Each row is a point on a tangle of strands that fork and nearly touch. The rows are in no order.
Two points are linked if the straight distance between their rows is under 51.4. Some points are linked to none.
K_93: [-25   1  -5 -20  20  16   0   8   2 -20  -9 -13 -31  20  -4 -14  -4 -16
 -23  12]
K_614: [-51   6  11 -26  -5   7 -18  16  11   9  -8   5  13  22  -1 -22  18   8
 -10 -12]
K_94: [ 21  -5  -9  15   2   1   1   1  18 -22   3   9  -3  12   8 -10   0  -6
  10  15]
K_523: [-22  19   4  14  -8  19  30   0 -11   4  17  21  18   4   7  -8  27 -24
  24  -3]
K_200: [-23  30   3  -9  21  -7 -13  -7   6   4  15  23  -2  17  16 -13  19  25
  -7  -7]
K_989: [  3   6 -22  -4   9 -24  -9  -1  25  11 -24  38  -1 -27  12 -15  -3 -13
   0 -27]
K_115: [-20  -1   1   5 -16  -3 -37 -17  10  13  12 -30  -6 -16  -7 -11  -1   4
 -17  11]
K_346: [ 10  -6  38   4  -6 -28 -18  10  19   8  11  -7  27  -6  26 -28   1   3
  20  12]
K_310: [-10  -1  -8 -13  11   5  14  -4 -26  27  10 -23  -7 -10  17  10  -2   4
 -25  -1]
K_741: [ 14  13   3  24 -27  -8 -24 -34  11 -11  15  -5   2  -4  -4  -6  -7  -4
  12  -1]
K_658: [ 31   2  -8  -3   2 -14  -5  13  21  -9   2  -9  -6  -6 -26  13  -3  23
  -1  14]
K_58: [ -7  18  17  16  10 -28 -11 -19  29 -11  -2  26  14  -3  16 -26   8 -19
  25  -4]
K_556: [  8  -2  -6  17   1 -10  10   0   1  23   4 -14  14 -40   8  11  -1 -11
  20 -10]
K_295: [  6   7  -6  10  -1  -1  16   8  13 -31 -22  -3 -11   1 -11 -11   4 -18
  34 -14]
K_65: [ 22  -5 -22 -26  -1  19   8  22  -6  -2  15   5 -14   7  -3   8  19   0
 -23  14]
K_396: [-28  18  -7 -28   7   7   5 -11 -20  11  -7 -14 -22 -17 -12  17  -7   6
 -31 -23]
K_361: [ 22  10   6  -9  16 -20  -7  26  19   0  13  -4   6  -3 -28  -5   7  27
  -7  19]
K_145: [ 26   1  12  13   8   1 -18 -14   9   0  35 -11   7   0   3  -1 -22 -15
  17  20]
K_482: [  6   4  20 -13   0   6 -31   4  -4   6  18   1  -5  27   1   6   6  25
 -13   8]
K_254: [-22  26  18 -29  25  -2 -11 -23   0   4   2  32   3  11  12  10   4  27
  -8 -13]
K_690: [-13   1 -13 -21  -6  19  21 -17  -7 -12  10  16  11  18  15   0   6 -27
   1   9]
K_949: [ 10   6  -3   2 -28   4 -14 -24   1 -19   1  22   2  36   4   3  -9 -12
  22 -10]
K_483: [-14   1  17  -8 -11  11  13  15  -6 -16  -7 -22 -10   8 -37   5   4 -16
  -3  10]
K_371: [ 14  -3  35  -2   2 -36 -10  28  25  11 -12  15  18  -5  14 -15  11   6
  18   0]
K_674: [-26   9  13   3   3  23   6  10 -17   9   3 -11  -6  11 -14  -3   6 -19
  24 -11]
K_26: [  6  -8 -14   5   1  14   3   5   4   3 -22  39   1   3  -6  32  -6  30
   6 -14]
K_601: [ 24 -12  -8  -2 -32   8  18   3   1 -27   3 -14   1  10  -6  -4  18 -24
  -3  29]
K_621: [ 36  -4  -4   9  12  -5 -12 -10  19 -10  29   6   2  15  16 -10  -5  -4
  14  23]
K_634: [ 11  -9  -6  18  22 -15  19   5  -2  -3  -5 -35 -10 -20  20 -15 -13 -13
   5   6]
K_366: [-40  -2   4  -5  -3  -2  23  27 -26  17 -16 -32   3   7   3 -11  13 -18
  13 -19]
K_302: [  1  -5  -1  -3 -26   3  -5 -30   8  -6  14  11  33   1  13  -2  -2 -18
   0   6]
K_874: [-20   8  10 -18  -3  19   8 -19  -9 -10   6  26   3  23  -1  17  -9 -20
   7  -8]
K_536: [ -4 -24 -28  -8 -16  29 -24  10 -10  21  -5 -11  -9   8  15   9  -7   0
 -13 -19]
K_584: [ 16 -16 -10 -19 -27  14   8  22  -5 -12  21 -15  10  13 -10 -16  13 -22
  -2  33]
K_933: [  8   7  13  15  11 -14  21   5   8  -4  13  28  17 -11 -14   1  15  23
  -4  28]
K_271: [ 12   5 -17   3   2   9   3  30 -21  26   2 -22  -9 -12   0  20   4  15
  -2 -27]
K_43: [ 12  33 -29  -3   1  -7  -9  -8   3  -7  -5   3 -16 -16 -23   1  -1  -7
  20 -35]
K_173: [ 17 -10   1  10  10  -4  23  25 -22 -10 -10 -30 -28   9   3   0   6   8
 -15  10]
K_845: [-10  10  18   7  15  -1   6  24   4  14   8  -9  13 -17 -16  -4  -1   3
  15  -7]
K_417: [ -6 -16  24  20 -17   4   7  -8   9 -22  -4  10  14  17   0  -9   5   1
  -4  32]
K_955: [  3 -36   0  11 -11   5  -1  36  15  12 -18   3  20 -14  11 -20   6   0
   0   5]
K_278: [-36   6  -1   5  12  12   9   9 -17  14  -5 -18  -2   5  10 -19  13 -19
  14 -13]
K_223: [ -2   3 -30  -7 -14  16 -15  -6  -5  19  -2  10   5 -11   3   9   7  -2
   3 -37]
K_214: [ 11  -8 -12 -11 -22  23  11  34  -4  -2  -6   8  20  13  -4  12  14  -6
  19 -20]
K_794: [-37  10   2   1 -14  11  14  32 -20   1 -20 -26  -7   6 -18  -6  27   0
  11 -22]
K_252: [-13 -15  19  11   3   2  -4   2  -9   6  14 -28  -3  -7 -15 -18  -8  -2
 -15  31]
K_533: [ 12 -17  27 -12  -4 -17  -2 -10  20 -22 -21  13  19  15  37 -15  -9  21
  14  22]
K_765: [  1 -13  -2   3 -28  -4  11 -24   2 -21  -9 -12   5 -20 -10  14 -14 -17
  -4  14]
K_864: [ -9  -6 -37 -22   6  16  -2  -2 -10   6  -1 -21  -6   5  33  -9   3 -18
 -13 -11]
K_915: [  9 -13 -27   5  14 -29  13   7   3  12 -14 -27  -4 -25  24  -2  -6  14
 -26   6]
K_662: [ 20  -9  33  14   6  -3  -6  10   1   5  14  -1  21   3  -9  -3 -16  14
  20  11]
K_738: [  4  -9 -36 -42  -4   9 -15  14  13  -2 -13  -4   9  -6  -1   5  -1  -4
  -6 -16]
K_392: [ 14  17  -3 -20 -10  -8 -10 -30  10 -19  13  18   6  19   0   6   0 -10
  15 -10]
K_64: [ 29 -21 -15 -26  -2  20  12  39 -21  -6   7 -23 -18  12 -15   4   6  -5
 -12  10]
K_681: [ 19 -25  19 -13  -2 -14 -17  14  19   5  -9  20  21   8  24  -6  -8  29
  14  15]
K_579: [ 24 -15 -13  12   6   3  29   5  -7   7 -12  14  10 -23  10  13 -12   2
  10  10]
K_233: [ -4  -1  -3 -22  10   0  25 -24 -10  -6  -8   5  -1 -20 -11  27 -17  -7
 -20   1]
K_922: [ 12  11   3   9   1   3  15 -12 -25   9  27 -21 -22 -11   4   9  16 -15
 -18  18]
K_792: [ 47 -10 -18  20  -6   2 -15 -16   8  -7   4   5 -13   0   3  16 -12  13
  -7  23]
K_836: [-48   0  12 -35   2  14  -3  22   2  -7  -5  -9   1  27 -13 -26  13 -11
   0   1]
K_21: [ -5  -7 -18  -6  -5   6 -26  23   6  34   3 -13   9 -21  18 -13   7 -19
   2 -24]
K_499: [ -5 -16  -7 -13  -1   2 -20   9   9   9 -26  33  13   3   5  19  -9  18
  -3 -26]
K_82: [  8 -13  -8   8 -55  -7   7 -18 -16 -11 -10 -32  -9  15  12  10   5 -24
 -10  -1]
K_446: [-12  13  19  17  -1   1 -20  29  12   1   1  -2   5  22  -5 -20  28  11
  16  -9]
K_32: [  0 -15  18   4 -31   4   2  10  13  -5   7   1  29  16  -1  -5  14  -3
   0  18]
K_304: [-16 -11 -21 -15  -3  23 -27  27  10  10  -8   0  -1  20  13  -6  -5   3
   0 -26]
K_999: [  1  13  24   2   2 -29 -11 -10  24  -7   3   3  21  -8  24 -25  17   3
  10   9]
K_181: [-2 -4 -9 16 14 21 -1  5 -8 24  8 26  3 -1 17 -1 -1 15  9 -8]
K_650: [-37  -5  -9  -9 -18   1  13  -3 -21  14 -11 -40  -5   8  17 -16  17 -16
 -21   1]
K_201: [  5   5 -24  20  14 -24  -6  -3  17   6 -35  24 -12 -36  -8 -19   4  10
  10 -26]
K_801: [ -5   6  -7 -24   8  12 -12  -4  -6   6   5  -1 -21  -6 -24  26   0  15
 -31  -8]
K_494: [ 20   1  -4  20 -10 -16  -8 -19  20  -1   0  34  25 -13   7   6  -3  17
   3  16]
K_996: [ 10  -1 -10  12  -8 -23  15 -19 -19 -13 -15 -46 -13  13  11   1 -22 -19
   2 -13]
K_103: [ -4   5   9 -22  13  16 -10  -1  -2  -4  10  24 -17  31   4   6   8  15
 -26  10]
K_956: [-22  -1 -26 -11  -3  20 -21  -4  -6  23   6  -3   7  -8  35 -14   5 -27
  -4 -17]
K_581: [ 17   3 -24   5  26  17   8   9  -8  10  11  30  -8  -4   9  19  -4   8
  16  -8]
K_437: [ 12   3  19  10  -4   3 -37  11   3   9  16  -8 -21  13 -16  11   0  29
  -9   0]
K_235: [ 18   1  13  -4 -14  -4 -15 -17   4  13  19  14  25   6  17  12  -3  27
   9   5]
K_736: [ 11  16  19 -30 -21   4 -18   7  -9   0  23  -1  15  30  -4  16  13   9
  21 -11]
K_921: [ 16  17 -20  20  -9 -13 -10  -4  12   5 -19   6  -6 -38 -17  -6   8   4
  18 -29]
K_959: [ 18  16 -26 -28   1  -2  -4  12  28 -20  -1   3  -8  13  -6   4   8  -2
   7   0]
K_535: [ 18  -1   3 -13 -19  15 -14  25   6   1   9   5  16  33  -2  10  15   8
  24 -12]
K_143: [ -8  15  11 -21   6   6  10  15  -1 -10  12 -10 -20  10 -45  10  19  -7
 -11  13]
K_257: [ 21 -23  -6  -5  -7   4  17  21 -37  18  35 -28   0   1  -4  -7   7 -14
  -2  22]
K_192: [ 12  -5 -17   3 -11   6  10 -35   4 -10   7  25  12  -8  13   8 -11 -10
 -13  21]
K_587: [ 15  -4 -19  -7  21 -11   7  -6   0   8   5 -27  -8 -27   8   2 -16  11
 -25  19]
K_868: [ -9   2  -1  26  -8  23 -10 -15 -21   5 -19  16 -32  11   0   5 -11  13
  -1 -35]
K_964: [  0  -2  10  19  19   9 -13 -10   2  16   1  21   1  -1   7  11 -22  13
  13 -15]
K_583: [  4  11  40 -14   8  -1  10   2  -4 -12  20   1  -5  15 -43  13  12   8
 -10  20]
K_140: [  4   3  20   9  15 -21   1  15  29   2 -11  26  16  -7  -3  -9   3   6
  21  -8]
K_951: [ -8  17  -3  35  -7  -6   1  -9  -6   2  12 -18 -13 -23  -2 -17  18  -9
  13  -3]
K_582: [ 13 -16 -12 -10   9  -9  25  15 -30  10  18 -33   3   0  13  -7  -5 -16
 -14  23]
K_551: [  6  -5  24   1  -1 -21  16  15   7   1  19  10  38 -14 -11 -16  15  14
  -3  23]
K_410: [-32   7   7 -10   0  20  21  31 -16  -6 -21  -6 -16   9 -27   5  24   7
 -11 -12]
K_481: [-40   6  -7   8  25   0 -21 -13  12  -4 -10  -6 -19  -9   1 -21  -8  10
 -26   4]
K_122: [-16  12   6  -1  -3  17  34   8 -23 -12 -15   5 -27  10 -18  28  24  -4
  -2 -22]
K_608: [  1  13  16  -1  10   8  18 -24 -15  -9  25 -12 -17   1 -12   6   6 -25
 -18  27]
K_492: [ -1   1  11  12 -21  -2  -9 -27   6 -14 -18  22  19  11  11  -2 -13 -10
  21 -18]
K_520: [-13  14  21   5 -12 -25 -21 -11  11   7 -25  34  14 -13  -2  -2  10  13
  16 -38]
K_875: [  8  -4 -15   4  14 -14  24   1 -26  19   8 -25   1   8  24   6  -4  -4
 -22   5]
K_853: [  7   9 -18   9   9  -9  15 -28 -31  13 -25  12 -21 -20   0  29 -20  18
  -8 -27]
K_522: [  8 -15   2  36  -2  -6   5  -7   9 -21 -30  -2  -6 -19  -6  -6 -23  -2
  13   2]
K_646: [ -8  -2   7 -23   2  24   2  -4 -14  -4  -1   5 -20  18 -15  22   3   5
 -34   2]
K_627: [ 12 -18   8 -20 -25   9  -7  24  -7 -13  15 -20  -1  33 -22  -2   1 -18
  10  21]
K_822: [ -5  -7   1  30  14 -22  -3 -11  24 -16 -32  12 -13 -19  10 -24 -19  -5
  12  -6]
K_935: [ 24  -5 -24  14   3 -13  -6 -17   7   9 -10  40   9 -19  -6  14   4  24
  -2   6]
K_328: [ 39  -9  -3  17 -11  -2 -12   4  20 -14   8  -7 -21   6 -17   9  -2  16
 -10  28]
K_973: [  2  -9   7  -3  23  -7  -4  37  20  27  -6  -5   6 -27 -19  -4  -2  15
   1  -8]
K_834: [ -5  -4   8  23   1   3  17   8  -7  -8 -13 -24 -24   5  -1  -5  -2  -6
   0   1]
K_15: [-21  13   5 -19   5   6   7 -23   0  -7   3  34  11  11  -5  12  -4   7
  -8  -7]
K_960: [ 18  20 -23  -4   2  17  21  -4 -20  15  10  14 -10  -6   6  26   8  -2
  13 -18]
K_267: [-15   1  -1  42 -17  13 -18 -29 -10   6 -13  10 -12   0  10 -15 -10  -1
   6 -31]
K_376: [ 21  30 -31 -13  -7  -1 -21  -2  17 -14   4   2 -13  11 -18   3   6  -5
  15 -24]
K_578: [ 26  -4  -5   9  13 -11  27  24  -8  -4   0 -26  -8 -14  -3  -5  -4   8
   1  12]
K_261: [  3  13   5  21 -30  -5 -29 -24   7  -2  31 -12  -2  16   1  -8  12 -18
   9  13]
K_610: [-12  -4 -23 -33 -14  16  28   3 -19 -10  -7  -7   8   8  16   5   1 -26
  -1   1]
K_67: [-16  26 -11 -12   6 -11  35  -5 -20 -11  -1 -24 -18  22   6  -5  23 -33
   2  -3]
K_92: [ -1  -5  20 -16  -1 -14 -31 -11  22   6  -1   1  15  -3  12  -3 -14  21
 -12  10]
K_668: [  8 -12  -4   4 -25   0 -13  -6   7 -11  -3 -31   5 -10 -14   2 -14 -10
   0  10]
K_105: [  3  -5   5  -6  34  -9 -10 -14  17   5  19   5   5  -7   8  -8 -25  14
 -11  26]
K_418: [  3 -24  -6  -9   4  -1  -8   6  15  13 -29  41  17  -6  15  13 -20  -2
  15 -10]
K_159: [-17  16  21 -25   1 -16 -16 -24  15 -22  -8   6   5  24  13  -8  -5   3
   3  -1]
K_484: [ 18  -7   1  10   8  -9  -4  31  19 -11  13  -8   1   5  -9 -29  10  16
   1  20]
K_688: [ 12   9  32  -8   9   3  14 -20  -8 -11  28  12  -1  11 -17  18  -2 -10
  -3  26]
K_521: [  5  18 -15  -5 -14  -9  33 -35 -27   3  -4   1   2 -19   1  29   0  -7
  -7 -22]
K_493: [  1  20   5  -4  22 -18   6   7  17  -8 -14  22   9 -16 -19   9   1  11
  22 -10]
K_491: [ 20  -4 -31  19  13  -8  -5  -1  11   2 -18  12 -13 -24  -9  15 -10  30
 -11   2]
K_975: [-11   2  23 -11  -6  14  11  21 -16   5  24   2  15  17 -24  -2   7 -10
  21   4]
K_372: [  1  -8 -30 -16  15  -8   4  22  10   4 -21 -36  -5 -16  11 -11   2   2
 -21  -3]
K_797: [-13   7   3  11   0   7  10 -10   1 -28  -7   7 -19  22  -9  -8  12 -10
 -11  19]
K_786: [ -9  -4  -4  27 -20   6 -29 -12 -11  22  14 -23 -10 -19   2   0   5   7
 -21   2]
K_542: [ -5   1   1  22   8  14   7 -15 -27   5 -18  19 -26  -9  -8  25 -17  14
  -1 -28]
K_280: [-20 -13  14   6   1   3 -36  -1  14  13  -5   3  10  11  18  -7 -11  24
  -7  -5]
K_95: [  2   7  25  -1   7  -1  -2 -10  -1  17  14  32  26   7  22   7   5  23
  23  -5]
K_409: [ 14 -18  19  -1  11   0 -13  20   9   2   5   3  14  24  10  -5 -10  21
  13  12]
K_428: [ 14  18 -28  -9   7 -19  27 -33 -34  10 -13   4 -11  -9   5  26 -11   6
 -19 -34]
K_505: [ 15 -19 -13 -19 -15  10  16  36 -33  15   1 -28  -4  16   3  12  15   0
 -17  -1]
K_249: [  9  13   6  -5  21 -12  33   8  12 -25   5  19   7  -2 -29   2  16  10
  -4  28]
K_832: [-17 -12   9   1 -19  13 -28  -8   1  14   6  -1  14   8  -1   5  -3  13
 -15  -5]
K_826: [-26  -2  11 -41  14  16   1  16  -4 -15   5  -9 -12  37 -13 -18  -5 -11
 -12  14]
K_709: [-15  18 -19 -21  26   5  22  -1 -16   3  -5   3 -25  -9   1  16  -3   3
 -24 -15]
K_968: [  7  24  -7 -13  10  -4   2 -18   6  -1  26  16 -10  -5  -2   6  12   5
 -21  16]
K_20: [-19   2   1 -12 -17   8  19  -2  -3 -28 -12  -9 -20  13 -19   8  16 -14
 -20  11]
K_305: [-18   8  21   5  27   7  -1  -5  -5  -4  23 -13  -8   8  -6 -13 -20 -19
   8  14]
K_931: [  4   3  24  22 -18  -9 -19   6  18  -5  -4   0   7  14  -5 -17  10   5
  25  -8]
K_567: [  0 -13  23  15  18 -18 -14  -7  24 -18 -28  14  -4   4   8 -16 -35 -13
  26  -6]
K_52: [  6   2 -19  -1 -33 -14   6  -2 -23  -8 -11 -48 -14  12   4  14  -3 -23
  -2 -21]
K_994: [-21  14  -9  -6  18  -6  28 -32 -12  -5  -2  -3  -4 -29   3   6  -8  -8
 -12   6]
K_59: [  2  -3  25  -9  44  -5   2  -5  -1   5  25  17  13  12   2  -1 -25   9
   9  17]
K_572: [ -6  26  -1  -6  -5  12  35   5 -22   1   4  13 -18  -7 -19  19  38   5
 -14  -8]
K_513: [  7   2 -17 -13   9   3  -3  36   2  21  -7 -10   5 -25 -11   6  10  11
   6 -23]
K_857: [ 11   2  11  15 -15 -12  -3 -39   5  -2  -4  30  12  -5   1   8  -6  10
  10  -4]
K_49: [ -1   2 -29   1 -10   8 -13   6 -17  27   3  -6  -3 -25   7  25   1  14
  -6 -28]
K_146: [ -8  14  13  28  -2 -21  -9  -7  28 -14 -20  12  -4 -12  -3 -27   7 -11
  14 -11]
K_401: [ -9   5  28   8  42  -6   4  -3  -3  14  29   0   7 -15  -7  -7 -16  -3
  11  16]
K_749: [  6 -22   8  19 -17   2   3   9  -2  28  -1   1  27 -37   8   5  -5 -13
  14 -16]
K_976: [  7 -27   1 -11 -16   5   4  30 -22  11  25 -30  22 -16 -15 -22   2  -9
   1  21]
K_403: [-11 -13 -17 -15   7   6  -5  15  -2  -3 -23 -37 -24   2  -5  -1  -7   6
 -29   1]
K_188: [-14  -7   3  18 -23  18 -11 -14  -9  17  19  15  10   1  16   6   4   2
  -8  -2]
K_638: [-19 -15  13  20   2  20  16  11 -14 -12 -11   0  -3  19   9  -5  -6 -12
   9   6]
K_63: [ 20  14 -20  27  14 -10   2  -2  20 -20  -1  25 -18   1   3 -15  15  16
  10  14]
K_315: [-14 -19   2 -10   4   7 -11  16  -9  -3   3 -37 -19   1 -16 -16 -10  -5
 -18  18]
K_222: [ 11 -16 -27 -14 -13  18   2  18 -23  17  -4 -24  -6  10  25  13  10   7
 -24 -12]
K_576: [  7  -5   6 -14 -27  -4 -16   4  10 -15   1 -25  15  22 -13   0 -10 -18
  15   5]
K_286: [ 16  -6 -17   9 -40  -4  25  -6 -12 -21 -11 -25  -1   6  13   3  21 -16
  -9  15]
K_496: [ 14  -4  29  26  -4   6 -11   3  -5   7  31 -16  -5   1 -13   5 -12  -2
  19  14]
K_423: [  0  11   0  27   2   5  14  -2 -13   7  19  -9 -14 -18  -1   4  18   8
  -7   3]
K_562: [  9 -15  -7  -1   9   0  -8  40  23   0  -8  12  12   7   6 -25  12   6
   5   7]
K_758: [-16 -17  24   0   5  -4  -9   7  20  -9 -17  10  13  -3   2 -12 -20 -15
  17 -10]
K_236: [ 25   0 -28  -9  -2  -6   2 -39   2  -6  -9  47   8  -9   0  12  -7  10
  -6   9]
K_53: [ 15  -7 -23  17  -1 -12  33  -8 -19  14  -9  12  15 -33  17  20   7   9
   2  -5]
K_512: [ -6  11  -2 -13 -14  18   9  22  -2  -9  -8  11   5  16 -20   5  19  -8
  11 -17]
K_950: [ 11 -34   2  17 -22   5  14  22   3   9 -21   6  28 -24  21  -2  -7 -16
  18  -3]
K_983: [ -3   8   8  21   6   9 -10  29   0  12  20 -12  -2   3 -13 -21  14   8
  13  -5]
K_927: [  4 -18  12  28  15  -8  -2   9  11  14   4  -1   8 -34  -6 -13  -3  24
 -14  21]
K_839: [  6 -16  18  32   5  -5  -5  12  20 -16 -11 -14   1  -2  -9 -14 -12  -6
  15  14]
K_809: [ 17 -10 -14   4  18   5 -21  13   1  16 -13  26 -14  12   3  19 -15  36
   8  -7]
K_971: [-29  -4  -1 -18   5   7 -24  23  20   5 -20   8   9   7  -2 -11  -1   7
  -4 -26]
K_775: [  8  14  -7  33  -7  -8 -18 -18  16  -7   5 -16 -16 -11 -10 -17  -2   0
  13   2]
K_176: [ 16  28   0 -14  13 -20   0 -15  16 -23  -6  18   2   7  -9   7   1  11
  16  -6]
K_156: [ -4  12  -5   1  19 -14   3 -19  11  -7  -5  -1  -5 -26  -8  -2 -11   0
  -3   0]
K_987: [ -3 -18  19   4  14 -15 -19  14  20  13   3  -7  20 -13  -1  -7 -14  32
 -21  16]
K_901: [-11   1  17  17 -21  14  -9  -1  -3  -3  -8  16  11  14 -19  16  -1  11
  21 -26]
K_270: [ -6   9  -1  34 -30  15 -16 -33  -8   9  15  22  -5   2   3   0   5   1
   2 -17]
K_272: [-12  18 -10  -4  -5   8  10  -2 -13  -4  18 -21 -19   9  -1 -18  21 -26
   3   7]
K_263: [ -6  -6  40  28   3  -6 -27  -4   7  -1  -6   7   7  18  19 -16 -10   8
  21  -5]
K_861: [  6  -8  -5  11  13  17 -24  14   0  10  -1  -3 -20   8 -16  20 -17  29
  -3 -13]
K_641: [ 18   5  19 -26 -15   2 -30 -22 -11   9  22   4  15  21  14  22  -7  11
  18  -8]
K_309: [  3  18  -1  21   6  -8   9 -18  13 -24  -4  22 -19  -2 -12  -7  12   8
  -8   8]
K_909: [  1 -13  27   2  -5 -20   0 -19  19 -27  -4  12  19  12  15  -5 -13  13
  -3  30]
K_518: [-15 -14   3 -18   7  12   5 -12 -18  21  20 -27  10 -20   6   7 -22 -11
 -25  16]
K_465: [ 29  10 -40 -26   8  14  -3  14  12  -6   5  11 -10   5   7   6  11   4
  -9   7]
K_276: [ -7   2 -19  -5 -31   3  23  -9   0 -14 -12  10  16 -24  -5   7  18  -7
  -7  -3]
K_137: [-13 -12   5   7   4  -6   6   6   0   5 -29 -23   2 -25  -8   3 -16 -11
   8 -27]
K_16: [  9   0 -15   8  21 -17   7  -1   9  10 -11   0  -3 -36  11   2 -15  -8
  14 -12]
K_367: [  6   1   2 -10  19 -10  -8 -12  12   0  18 -15 -15 -12 -12   4 -16   5
 -26  29]
K_524: [ -1  -4  -3  16  18 -19  19 -13 -10  -6 -17 -26 -10  -9  18  -3 -30 -25
  13 -15]
K_656: [-11  26 -18  -7  18 -14  27   3 -25  -4 -14 -25 -23  25   9   1  11 -16
 -10 -26]
K_69: [-14 -12  31  22   3  -3 -14   8  14  -6   5 -17   5   8  -8 -24  -7   4
  -1  19]
K_588: [-19  12   4  21   6  -3 -26 -15   6   0   9 -12 -24  -8  -7 -17  -1   9
 -33  11]
K_725: [ -9  -5  10   1 -34  -7 -10  -8  20   1   9   7  38  -2  10 -15  15 -17
   6  10]
K_706: [-13  -3  19 -13  12  19  -1 -11 -11  -6  27  -2 -12  34   5  -9  -9 -28
   4  19]
K_663: [ -2   4 -15  -8 -21   0 -34  12  12  27  -2  11  17 -14  12  -4   3 -12
  11 -36]
K_796: [ 10  26   8 -14  19 -21  20 -18  15 -18   4  32   9   6 -15  14   8  13
   8  22]
K_710: [  2 -13  16  -3  -4 -12   1  20  -3  12  29 -10  30 -20 -22 -21   2   5
  -1  20]
K_439: [ -7   2 -26 -40   6   6  17   2 -13  -1  -4 -29  -6  13  21   1   1 -26
 -20   9]
K_820: [-10  -1  26  -8  33  21  13 -20 -14  -4  15  32 -14  18   2  21 -13   0
 -15  15]
K_101: [-15  10  21 -21   1   1   9  28  -2  -6   7   6  15  15 -29  -8  19   7
   4  -1]
K_549: [-23 -17  11  12   4  13  -2   0   4   2  -9   6  15  14  22 -13 -16 -15
  11  -1]
K_763: [-36  -2  -9  -8  15   8  -2  -7   2 -18 -21  -5 -21  -1   7 -12 -10 -11
 -15  -6]
K_470: [ -5  26 -28 -17  19 -11  21 -16 -17  -5 -11  -8 -26  -7  10   4  -3 -13
 -11 -23]
K_843: [ -8 -12   0 -24   3   8  -6  -3  -3   7  13  -8  23  -3   5  -4 -11 -13
 -12  15]
K_337: [ -4  12  -1   2 -17   8 -13 -17  -7   5  30 -25 -19  13  -8  -8  11 -31
  11  15]
K_149: [  0  -7  24  24   9 -12 -19 -13  11   8 -18  27   6   8  19   2 -15  21
  20  -9]
K_355: [  3  21 -15  -7   4  14  21 -10 -13   1  14  30  -6  -4 -11  24  25   0
   1  -7]
K_255: [ 10 -13 -17 -15   5 -18 -17  -8  22  18 -23  46  19 -23  20   3 -15 -15
   6 -16]
K_399: [  9 -13  -8  30   8 -10 -10   6  21   1 -23   4 -10 -19   2 -12  -5  25
  -9  13]
K_591: [ 15   4  -9   4  -8 -13  48 -13 -26   8   2  -6  16 -19  12  25  -5  -9
   2   2]
K_957: [ -1 -22   5 -12 -16  10  22 -19  -4 -22 -17   5   3  -6  -7  25 -19  -5
 -21  15]
K_312: [-26  -3   3   2 -12   6  18 -22 -28  -8 -20 -14 -18  10   8  10  -7 -11
 -17  -8]

Follow the links from the first point to the second, and from the first to the third. Name the last point that the two ways share.
K_822 / K_949 / K_249: K_176
K_758 / K_492 / K_372: K_822
K_957 / K_252 / K_140: K_822
K_302 / K_428 / K_710: K_935
K_105 / K_933 / K_949: K_176
K_662 / K_270 / K_796: K_935

A fork is a point with three links. Follow the links from the first point to the second and name the forks in between, in order.
K_549 / K_551: K_822 K_176
K_591 / K_710: K_935 K_176
K_257 / K_252: K_176 K_822
K_518 / K_492: K_176
K_994 / K_371: K_822
K_483 / K_927: K_935
K_399 / K_524: K_935 K_176 K_822
K_976 / K_853: K_176 K_935
K_834 / K_832: K_822 K_176 K_935
